Each row is a point on a landscape with many peaks, with its height.
A climber steps from a point to whichever of its 2 nearest points has the largest rise for the distance, and stops where none of them is higher. Distance is the straight distance between rows; heights are no part of it.
Dinek h=625: [  5  -3   2 -21  -8  -4 -19  18   8 -24   8  -7  19  -4   7  17  -5 -17
  -7  -9]
Gike h=542: [ -8   2   1  28  14   2   2  -5   1  22  -5  13   0 -18 -22  -6  27   0
  17  13]
zose h=484: [-15  -1 -23   8   9  -3  -8  -8   2  33   7   5 -12 -12 -27 -11  23  15
   6 -13]
Nimin h=327: [-11   1  13  20   7   3  -2 -24  10 -14 -29  -8  11  13 -24  -7   0  -3
  -5  34]
Gelo h=334: [ -9  12  -4  13   4   4   5   5 -33  20   1  12 -11  -3  -7 -23  20   0
  -4   8]
bor h=409: [ 26  -6  15  -6   8  14   3 -12  23  -4 -15  -2  14   3  10   1 -12  -9
  -8  15]
zerur h=632: [-19  15  -2   4  11  -3  15  -6 -14   9   6  15   4 -26 -23 -19  19 -13
  12   0]
nevu h=301: [ -1  -4 -29  -3 -13 -22  -3   7 -13  24  18 -13 -16  -4 -14 -11   0  -5
   4  -4]
kuge h=384: [ -3 -11  14   6  10  -1   9 -17  14  -7 -24   4  15   1 -22 -17  -4 -12
  -7  26]
vam h=117: [ 11  13  10 -12   6  14  13 -16  -1 -10 -16  -9   5   6   5 -10 -18 -11
 -32  -4]
nadab h=536: [-29  13  15   6   7  -4   3  -8 -13 -12 -26  -4   7  10  -9 -15  14 -10
  -1  19]
vas h=186: [ 15  -4   6  23  12  10 -21  11  -7   4 -21 -17  10  15   9 -13  -5  16
 -11   2]
fen h=324: [  5  23  -4 -16   0   9   3   6 -16 -24  -8 -27  14   5  25 -13  -5 -11
  -1  -7]
zug h=822: [  5  -5   7  10  22  15  17 -10  15   3  13  34  -6  -7   4   2   1  17
  16  -5]
dezif h=510: [ -6   1  11  22   7   7   7 -25  14   2   0  27 -10  -9 -27   2   6   8
   5  21]
nogi h=558: [  5  -8   5  21   9   4  -2  13   7  17   3  13   2 -11   1   6   8  12
  24  -1]
fivef h=623: [-22   7  12   5  11  -1  10  -8 -16  -2 -10  11  -4  -1 -15 -19  26 -15
   4  30]
nokiz h=214: [-15  26 -15 -22 -15 -24   7   3  -6 -13   8 -12 -27   6   9 -12  -3   7
   4   0]
Budum h=81: [ 13   2  -1  -4  -1  -1  11   2 -10   4   8   3 -10  -5   7  -9  -3  -3
 -11 -13]
noz h=209: [ -2  11   3   4  10  28   4 -21  -2 -17 -28 -12  22  26  15  12  -5   3
   5  17]
mek h=272: [ -2   0 -41  -8 -16 -25  -2   3 -20  13  35  -2 -24   8   1  -9  -5   3
  -5   4]
zomoz h=348: [ -1  23 -20  -3 -16 -10  13  -3 -20  31  13   9 -17  -7 -15   1   2 -14
  -2   3]
kugol h=447: [ -2 -11  19   9   4   3  10 -24  24  -2 -12  17   6  -6 -29   0 -15   1
   6  23]
tagol h=416: [  5  20  -7 -18  -5 -17   7  15  -3 -29   2 -26  -1  10  22 -19  -4 -11
  10  -5]
Kanoz h=212: [  7  13  -3  -3   5  24  -3 -10 -12 -25  -9 -18  10  24  26  20  -2   4
  -9  -3]
Kuf h=265: [-14  12  13   6   5  13  -2 -22   8 -15 -28 -12  20  14  -5   7 -12   4
   3  22]
gedod h=583: [  9  -8   4   7 -16   6 -15  -3   9  -8  15   4  -1   3  -4  39 -22  17
 -12  -2]
Giluk h=381: [-19  -1  15  12  -2   0 -18   7  20  -3 -17 -10  -1   5  -6   0  -4  21
  21  11]
seguk h=472: [ 28  -6  11   1   2  13 -16   7  23  -8  -3  -2  12   0  13  18 -11  -2
  -4  10]
fol h=84: [  8   4   6 -14   7   2  21 -25   2 -10 -27  -9  11  15   2 -26  -9 -23
 -13   8]
vises h=389: [  2  11   1  26  12  14   8  -4 -30  17   1  24  -2  -1  -3  -4  16  10
  -7   3]
Datil h=423: [ -9 -26 -14  -2  -3 -11 -11  12   4   3  23   2 -17  -5   1  11   9  21
   5 -21]
Kono h=346: [  1 -22  -8   3  -9 -16 -20   2   3   6   5 -14  -5   5  -7  14 -13   3
 -22 -16]
pip h=509: [ -6   6   3 -30  -1  -6   3  16   4 -29  14 -10  -2  -1  20 -11   0  -3
  18 -15]
mik h=157: [ -3  21   1  -9   1  16   1 -19 -11 -12 -18 -27  14  14  11   7 -15  -4
 -25 -10]
beb h=278: [ -4   8   8  24   2   7 -22   3   3  -1 -30 -16   8  21   1  -2   0  16
   5  12]
Peta h=742: [  4 -10   8  26  10   0 -10   9  24  13 -13   3   3  -8 -15 -16   4   1
  15   7]
nuzi h=200: [ 13  -4   1  11  -2 -12   6   5   7  25  -6   3  -3 -15 -11   2   6 -23
   0  -6]
vone h=350: [ 20  -6  -2 -12  15  20  -6 -25  27 -13 -25 -15  18  12  11  -9 -15  -3
  -3  14]
boro h=58: [  8  14  -5  -6 -10 -10  12  -6  -5   7   1   4 -28   5   3 -12   4 -10
  -3   3]
mun h=481: [  0   2 -13  16  23   0   1 -16  10  21   4  13  -4 -18 -26 -19  28   1
  12  -6]
femo h=326: [ -1   2  -8 -16 -17 -11  -3   7 -21 -17  17  -1 -17  18  14   6   1   5
  -7 -11]
raka h=664: [  8 -12   1   3  -2   3   0  11   3  -9  22  19  -1  -5   5  31  -7   8
  -9 -14]
rez h=531: [  9 -19  -3  -2 -11 -12  -8  31 -15   0  15  -9  21  -1   7  16  -1 -10
   8 -10]
gop h=8: [ -2  -9   8 -24   0  -4  25 -18  22  -9 -12   6  -9  11   2  -5  -1 -10
   5   8]
movel h=696: [ 13   4  -4  12  16   9  19 -24   6  19   8  34 -12  -8  -8   1  16  -1
   9   0]
rokuf h=441: [-14  12  18   4   8  10   6  -1 -19  -8 -14   6  11   5   6 -14   3   1
  -4   7]
Zoker h=267: [  0   5   0  -5  -5   5  -6   6 -13 -17  -4  -9  -5  27  21  18   5   9
   0  -6]
Keba h=572: [-13   8   8   0  13   4  24   1 -14   3   6  15   4 -21   1 -26   8  -5
  12  -5]
Zude h=717: [  6  -7  -4 -13 -15   4 -26  13  -7 -24   8  -3  27   7   7  33 -10  -2
 -16  -9]
Soram h=588: [ 18  -7   3   9  11  13   0   8   6   0  20  14  18 -21   7  21  -9   7
   5 -16]
tedi h=298: [  8  22 -10   2 -17 -19  10  12 -28  19   8  -6  -5 -11  -2 -14 -12 -15
  -5   3]
Matup h=299: [ 10  -4 -10 -27   2  14 -10 -18  27 -21 -19 -28  14  -1  11   0 -14 -18
 -14  -2]
fila h=686: [-17  13  -4  -3  14   9  19  -9 -10   9   7  20 -11 -11 -23 -24  32  -9
   9  19]
pap h=118: [ 18   2   4  10   2   8  -2  11 -23   4  -8  -4   4   6  14  -9  -7   3
 -17  -6]
Rasu h=38: [  9  -1   9  -8   0  -2   8  -5  10  10   2  17 -27  11   9   2  14  -2
   0   5]
vivi h=598: [-11   3   5 -16   0  -1   7  21 -15 -13  11  -2   6  -8  20  -8  -2   9
   8 -19]
dugun h=525: [ 22  -7   7 -11   1  18  -9  11  21 -18  15  14  20 -17  13  23  -9  -3
  -1   3]
kel h=476: [  2  -3  -6  23  -9  -1   0 -11  -3  32  -5  10 -15  -1 -19  13  -4   7
 -24   2]
bub h=613: [ -6 -25  -5   2  -2  -4 -22  26  -8  -6  28  -2  26  -8   6  19  -9  10
   7 -13]
gama h=451: [  2  -3   9  -3 -11 -12  -5  28 -16   6   7   1   8   3  20  19  15  -4
  14  -2]
pese h=600: [  9  -3  -5  20   9   6   7 -22  12  22   0  25 -24  -3 -18  -3   6   8
  -8   1]
dipo h=464: [ -4  -8  10  20  -5   5 -15  15  13   6   0   4   1  -8  -7  15 -12  25
  23   6]
tupo h=460: [  0   5   0  42  13  13  -1  -6 -15  17   1  24  -5  -7 -18   0  14  15
   8  17]
Ludas h=505: [ 11 -16  -2  14 -10   3 -31  11  13  -5   8  -8   8  -4  -7  23 -32  25
  -4  -4]
nabe h=550: [-23  -3  -6   5   2  -6  -2   2   4  18  -3   2 -14 -15 -20 -16  10   9
  -2  -8]
morur h=379: [  2 -21 -21 -13  -6 -18 -13  15  -7  -9  31  -1 -20  12   6  -4   9   7
   1 -18]
lor h=347: [ -5   5  10 -24  -6  -6   8  -1  22 -12 -17 -25   5  13   8   2   3 -24
  13   1]
detig h=360: [ -5  23  10 -15   0   4  18  -3 -24 -17  -9  -6   4   4  15 -24  -5  -8
   1   1]
moga h=398: [ -4   3 -14   1 -17  -8   2  -9 -10  33   8   6 -24  -4 -14  18   1  -1
 -17  -6]
fosab h=245: [ -5  17 -30  -7 -18 -24   8   8 -25  -4  20  -7 -22   0  11 -21  -4  13
  -6  -2]
Vaz h=614: [  6 -13 -10 -12 -14  -4 -15  13 -24 -12  23   0  22   1   3  16 -19  -8
 -25 -21]
valuz h=371: [-14   2  13 -21  -1  11   3 -11  25 -20 -12 -18  15   7  16  15  -4  -1
  18   6]
dof h=293: [  7 -29 -22   9  -9 -21 -13   5  -9  26  21 -12  -7   0  -7   5  -3 -11
 -11 -11]
nuta h=21: [  6  -7   6 -16   7  -5  29 -18  15   5   3  25 -17   3  -5 -13  10 -13
  12   6]
Tozi h=477: [-14 -11  -8  -2   0  -1  -5   5  12  16   6   6 -24  -2  -1  -1  14  19
  11  -9]
dagu h=454: [-13  -3   5 -32  -1   6   0   8  17 -31  12  -3   2  -4  14  10  -3   6
   4 -17]
Kuza h=722: [-12 -13   2   1   1  -1   1  20 -18  -1  21   5   9 -17  11  12   1  18
  18 -21]
Beg h=413: [ -8  -6  16 -30   0   8  11 -12  18 -20   2   8   6   6  20  18  -3  10
   9   2]
gisi h=246: [  6  12   7   0 -22 -14   9  13 -12  17  -1   1   2 -10  -2  13  -5 -25
  -3   0]
zefe h=685: [ -9 -12   3   6   6  -8  -4   3  22  12 -21  -7 -12  -7 -15 -26   6  -7
  -2  -1]
baf h=424: [  9  -2   8 -13 -14 -17  -2  16  23   2  -5 -16  -1   1   2   4   2 -27
   5  -4]
zez h=418: [ -1 -19  -5  17  -7  -6 -23   1   8  12  -1 -14  -4   0  -6   9 -20  29
 -13  -8]
zam h=516: [ 12   0   2  -9  -6  -7 -12  23  10  -5 -12 -25  16  -2   7   3  -5 -21
  -8  -8]

For each start below, name the point where the climber stops.
nuta: Peta
valuz: Kuza
mik: nabe
noz: zug
tedi: zug
dof: raka
Matup: raka
vone: raka
